A landscape with many valleys, sampled at points; each row gives a point and its height.
A ball rolls from a point to the lowest of its 2 nearest points, and stops where none of them is lower. Distance is the straight distance between rows; heights are no part of it.
z_136 h=88.9: [ 79 139 169  83 189 123 133 125 133 158 103 140 129 132 145  76 135 139
 123 115 121 119 145 135]
z_595 h=61.3: [106 101 214 145  84 183 134  99 136 123 164 167 129 140 125 118 135 109
 119 120 124 148 115 156]
z_791 h=58.9: [125 130 133 150 159 104 119 161 195 111 116 168 169 107 147  89  97 124
 137 119 111 130 128 122]
z_963 h=49.0: [141 145  88 156 118 134  90 198 150  92 134 132 111 130 123 130 123 162
 111 122 124 117 123 120]
z_8 h=54.4: [138 143 144 152  82 157 102 168 129 106 153 130 117 145  97 127 114 165
 123 134 116 158 123 134]
z_772 h=52.6: [ 75 112 109 170 156 125 102 183 165 152 134 166 136  93 167 112 119 151
 107 114 139  81 107 138]
z_951 h=56.3: [ 97 178 132  97 100 120 142  82  93 185 132 105 142 129 156 128 115 147
 175 142 130 129 159 113]
z_86 h=42.4: [ 76 107 163 137 164 162 127 154 149 110 123 174 142  97 136 107 159 132
 100 100 100 102  78 145]
z_410 h=75.0: [115 101  94 168 165 142 114 184 138  96  65 154 131 129 166 135 178 134
 139 111  91 102 121 107]
z_22 h=39.4: [169  99 169 112 101 161 136  40  79 174 125 127  81 119 121 145 105  48
 104 133 162 172 145 155]
z_427 h=52.1: [119 158 156 116 157 143 133  94 133 155 138 108 129 156 113 139 136 130
 130 171 169 137  98 145]
z_111 h=45.0: [ 93  53 143 192 209 169 126 174 133 100  54 134 137  66 144  96 179 115
 101  93 122  63 112 139]
z_702 h=22.9: [169 150 106  89  95 130 126 100  91 133 138  90  92 154 118 144 116 155
 139 128 136 168 141 148]
z_768 h=28.6: [ 92 115 127 149 204 120 111 196 101 111 105  92 137 144 118 112 159 148
 136 117 115 120 120 114]
z_679 h=11.5: [136 149  82  86  96  80 121 114 145 162 156 105 131  98 164 132  84 144
 128 123 121 116 146 131]
z_239 h=48.6: [ 82 105 100 142 178 100  91 177 127 163 121 127 108  97 152  94 102 149
 120  86 124  99 123 148]
z_728 h=67.0: [136 152 205  64 101 168 171  53  44 175 148  93 100  96 121 126 134  73
  92 157 118 174 132  97]
z_456 h=45.9: [128 218  80 141 115  56 132 128  96 115 146 103 141 115  95 132 151 165
 119 118 146 137 124 162]
z_145 h=6.3: [152 108 137  89 126 142 108 141 108 112 137  85  76 139 129 149 116 162
 113 143 117 133 120 167]
z_261 h=83.7: [109  85 164 100 146 215 118 109 170 136 145 161 117 157 147 104 119 139
 126 113 146 136 131 110]
z_935 h=50.6: [122 143  62 170  91  65 128 173 140 117  90 131 149 153 152 121 143 150
 136 125 140  79 138 156]
z_123 h=63.7: [114 111 227 104  82 167 136  84 100 131 188 141 120 125 103 119 118  80
 112 130  92 156 101 126]
z_280 h=41.3: [ 72  54 168 167 212 143 127 189  94 102  78 119 133  92 115  97 167 110
 115  87 102  76  95 133]
z_597 h=27.9: [127 163 142  99 135  85 124 145 103 106 144  93 145 131  98 122 128 125
 144 142  75 151 115 113]
z_931 h=59.5: [118 144 165  82 103 142 131  81 111 173 154 107 121 116 115 125  86 129
 158 143 120 135 166  95]
z_293 h=61.6: [115 198 176 110  85 134 161 111  69 156 112  85 161 104 118  94 123 127
 122 157 112 163 116 122]
z_469 h=28.2: [134 112 131 129 131 165 122 134 158  93 120 107 152 179 111 165 170 121
 129 160 114 120  99  94]
z_187 h=64.8: [150  79 128 145 126 148 154 120 210 121 147 216 118 118 180 135  89 124
 144 139 163 134 150 117]
z_63 h=42.5: [108 125  55 164 146 102  78 204 109 123 129 122 103 127 138 121 124 155
 140  94 124  89 119 108]
z_317 h=64.0: [176 108  61 148  74 124 141 130 181  91 161 151 147 178 137 159 119 135
 146 122 168 132 153  96]
z_872 h=38.9: [132 124 190 135 101 131 131  47 128 158 188 154 119  92 142 147 111  65
 101 125 140 160 126 164]
z_46 h=33.5: [140 113 150 130  97 124 135  75 171 158 176 165 118 108 153 155  93 102
 115 138 156 129 115 172]
z_924 h=38.0: [ 99 112 143 123 199 113 139 165  84 132  87 115 117 108 111 116 162 154
 105 115 117 135  76 190]
z_836 h=42.9: [ 77 110  99 142 138  83 115 161  77 152 101  79 150 132 142 110 131 147
 175 101 108  94 119 151]
z_446 h=31.3: [103 121 178  99 173 108 142 131 104 119 106 122 129  98 112 128 145 133
 118 138  89 117  85 177]
z_785 h=44.8: [101 160 101 129 171  65 138 155  47 147  98  90 129  99  84 120 155 153
 130 113 126 140  90 167]
z_510 h=56.2: [190 192 110 122  75  96 142  99 118  99 125  90 141 146  82 111  97 133
 136 150 151 138 173 136]
z_535 h=58.5: [149  93 179 151  56 174 122 112 132 119 143 121 122 159 118 125  99 125
 127 144 128 154 125 154]
z_24 h=49.1: [170 146 125 140  98 142 123  93 143 139 141 151  96 147  83 157  94 107
 156 167 152 129 121 122]
z_798 h=67.1: [159 109  40 162 113 132 125 164 178  62 130 127 166 159 162 152 133 168
 157 113 156 104 142 110]
z_857 h=37.0: [136 182  60 127 111  31 129 157 109 110 109  99 161 125 133  89 120 139
 123  90 116 115 157 123]
z_169 h=22.6: [147  96 113 104  95 138 114  66 119 178 174 111 110 173 117 168 109  83
 131 122 162 160 154  96]
z_667 h=81.9: [123 106 127 106 136 172 117 154 170 137 122 182 113 133 128 121 118 155
 126 119 106 132 135  89]
z_107 h=16.6: [135 140 151  97 118 119 133 133 142 114 108 100 152 153  83 135 144 113
 113 163  87 136  93 115]
z_817 h=84.8: [121  90 168  87 118 184 133  80 159 170 139 154 112 160 103 124 114 127
 116 133 150 133 145 118]
z_894 h=61.8: [133  99 160 125 146 125 139 122 194 102 148 174 156 114 169 112  80 112
 153 122 108 127 145 127]
z_310 h=17.2: [116 103  85 199 200 149 100 220 100  80  83  84 145 119 110 118 184 136
 112 107 130 113  98  83]
z_525 h=77.2: [114 100  76 195 161 172 105 198 134 117  55 170 130  81 151 126 164 153
 123  98 126 102 104  90]
z_708 h=86.3: [ 98 126 211  72 144 176 141  98 129 156 155 143  98 153 106 112 165 119
  71 151 140 137 133 126]
z_777 h=79.7: [121 110  92 157 122 181 117 182 186 118 101 203 136  96 153 129 137 160
 125 119 119 120 125  73]
z_127 h=24.9: [133 110 109 103  95 112 125 108 159 144 162 136 128 126 151 157 108 132
 141 121 115 134 119 147]
z_779 h=46.4: [165 216  91 100  80 110 174  60  73 158 133  93 131  98 130 146 125 130
 148 143 127 158 190 100]
z_4 h=56.0: [124 155  65 142  76  63 132 147 156 126 142 158 150 152 181 130 123 141
 150 126 131 119 135 123]
z_766 h=70.6: [131  89 100 133 148 164 117 151 173 104 110 140 130 143 166 168 132 150
 147 153 142  79 152 102]
z_607 h=64.7: [109 157 234  77  98 159 178  99  60 159 136 102 120  98 107 105 135 118
 103 172 119 143 131 123]
z_863 h=49.5: [117 200  62 145 162  43 132 138  56 127 117  89 134 109  88 113 148 156
 142  97 155 114 123 160]
z_562 h=35.9: [121  96 200  85 164 160 156  97 125  98 137 153 114 127 115 143 165 114
 112 138  89 138  82 161]
z_909 h=61.9: [112 119 104 182 187  91 127 185 169 121  92 165 161  85 110  91 110 135
 138  99 115 122 133 117]
z_308 h=48.1: [134 175 103 122 151 115 114 113 154 151 125 119 134 175 139 123 127 123
 147 161 165 125 116 123]
z_218 h=48.0: [101 135 173 147 151 141 125 157 173 106 113 166 133 115 148 112 168 142
  78 123 103 145 110 159]
z_865 h=40.8: [113  89 186 131 154 169 150  80 199  99 140 172 154 140 163 132 164  92
 118 135 136  97 123 146]
z_803 h=51.6: [120 210  83 102 102  84 154  96  74 154 128  90 135 102 143 133 132 162
 163 123 116 131 189 112]
z_131 h=43.0: [130 169  78 124 152  89 112 132 109 110 138  89 130 168 139 132 134 145
 169 141 152 113 118 139]
z_90 h=36.7: [114 132 136 127 158 122 112 150 101 119 101 102 134 146 129 116 108 150
 178 140 126 104 136 141]
z_601 h=87.6: [ 95 153 209  72 156 154 151  78 130 150 130 137 126 127 144  71 136 114
 106 139 139 119 138 144]
z_366 h=21.7: [118  99 161 121 140 154 120 143 137 112 110 124 105 113 113 141 124 153
 115 157 117  87  93 174]
z_248 h=68.6: [155  64 114 132 122 190 126 103 186 129 132 142 107 163 148 189 144 126
 122 150 164 110 164  97]
z_31 h=60.5: [165 132  71 142  64  79 159 123 175 108 148 179 147 160 158 140 110 127
 166 125 133 148 160 106]
z_586 h=35.8: [102  89  63 222 172 105  91 212 101 133 117 129  98  86 115 121 136 139
 133  70 137  92 114 115]
z_499 h=55.5: [141 192 136 107 139 111 141  66 114 158 141  83 137 104 106 151 116 124
 137 172 151 138 117 148]
z_408 h=30.9: [164  93  75  93  64 112 127  83 154 165 171 135 130 153 143 161  91  97
 134 117 139 147 137 102]
z_999 h=33.6: [167 127 152  97  81 153 147  53  93 166 136 103 101 118 125 140 105 111
 118 135 135 179 136 154]
z_709 h=27.7: [120 119  53 210 196  97  95 217  84  89 116  94 112 113  83 128 177 133
 118  80 146 101 101 100]
z_657 h=72.7: [104  67 101 147 168 173 124 168 170 103  73 166 143 105 204 134 148 143
 146 124 124  58 139  90]
z_915 h=59.8: [165 150  91 113  94 105 125 151 118  79 131  80 141 149  77 115  98 169
 141 119 136 109 150 132]
z_265 h=11.0: [166  64  95 126  87 118 113  71 111 189 144 143 115 142 107 157  79  32
 101 112 175 175 165  94]
z_94 h=35.6: [ 82  99 163 144 211 161 120 192 118  89 118 120 154 110 115 119 170 142
 112 112  95 123  94 118]
z_910 h=52.7: [183 165 144 138  84 130 130  85 131 144 129 118 117 149  93 119  83 111
 141 169 172 155 168 124]
z_287 h=58.2: [126 176 178 120 104 103 153 117  99 139 104 120 150 101 136 101 129 139
 124 134  95 176 141 164]
z_109 h=32.4: [181 163 125  92  73 126 140 100  68 134 143  88  91 172  80 146 145 130
 116 142 140 191 147 114]
z_977 h=66.8: [154  58 134 132 120 171 139  97 198 132 145 193 105 135 165 165 114  79
 117 148 160 104 142 108]
z_274 h=36.2: [163 178 124 107 129  98 103 144 137 106 156 120 113 140 106 116  94 118
 132 146  98 157 130  98]
z_622 h=40.1: [184 180  95 107  60 129 152  50  57 151 151  68 122 137 106 154 126  97
 123 127 155 185 168 107]
z_71 h=27.3: [114 144  93 110 123  46 117 159 135 151 108 107 152 102 153  92 101 131
 115 103  89 113 140 128]
z_186 h=44.4: [166 100 165 130 116 166 112  81 125 140 148 148  67 145 100 167 116  67
 114 150 141 149 116 132]
z_518 h=53.4: [108 156 155 157 124  91 124 159 130 122 111 152 136 116 144 112 146 134
 114 122  92 157 117 164]
z_874 h=28.4: [148 105 182  90 144 138 150  81 144 115 142 125 139 140  91 158 136  94
 127 140  90 160 115 136]
z_691 h=35.7: [115  89 154 143 143 187 129 101 164  97 143 143 147 149 150 176 157 107
 155 152 124  96  94 129]
z_494 h=44.9: [141 166  48 164 102  51 120 180 121  67 124 132 143 158 130 108 135 151
 129  88 142  87 148 133]

For each start below, name the point where the ball stops.
z_798 | z_679
z_667 | z_791
z_595 | z_310
z_910 | z_145
z_951 | z_145
z_863 | z_145
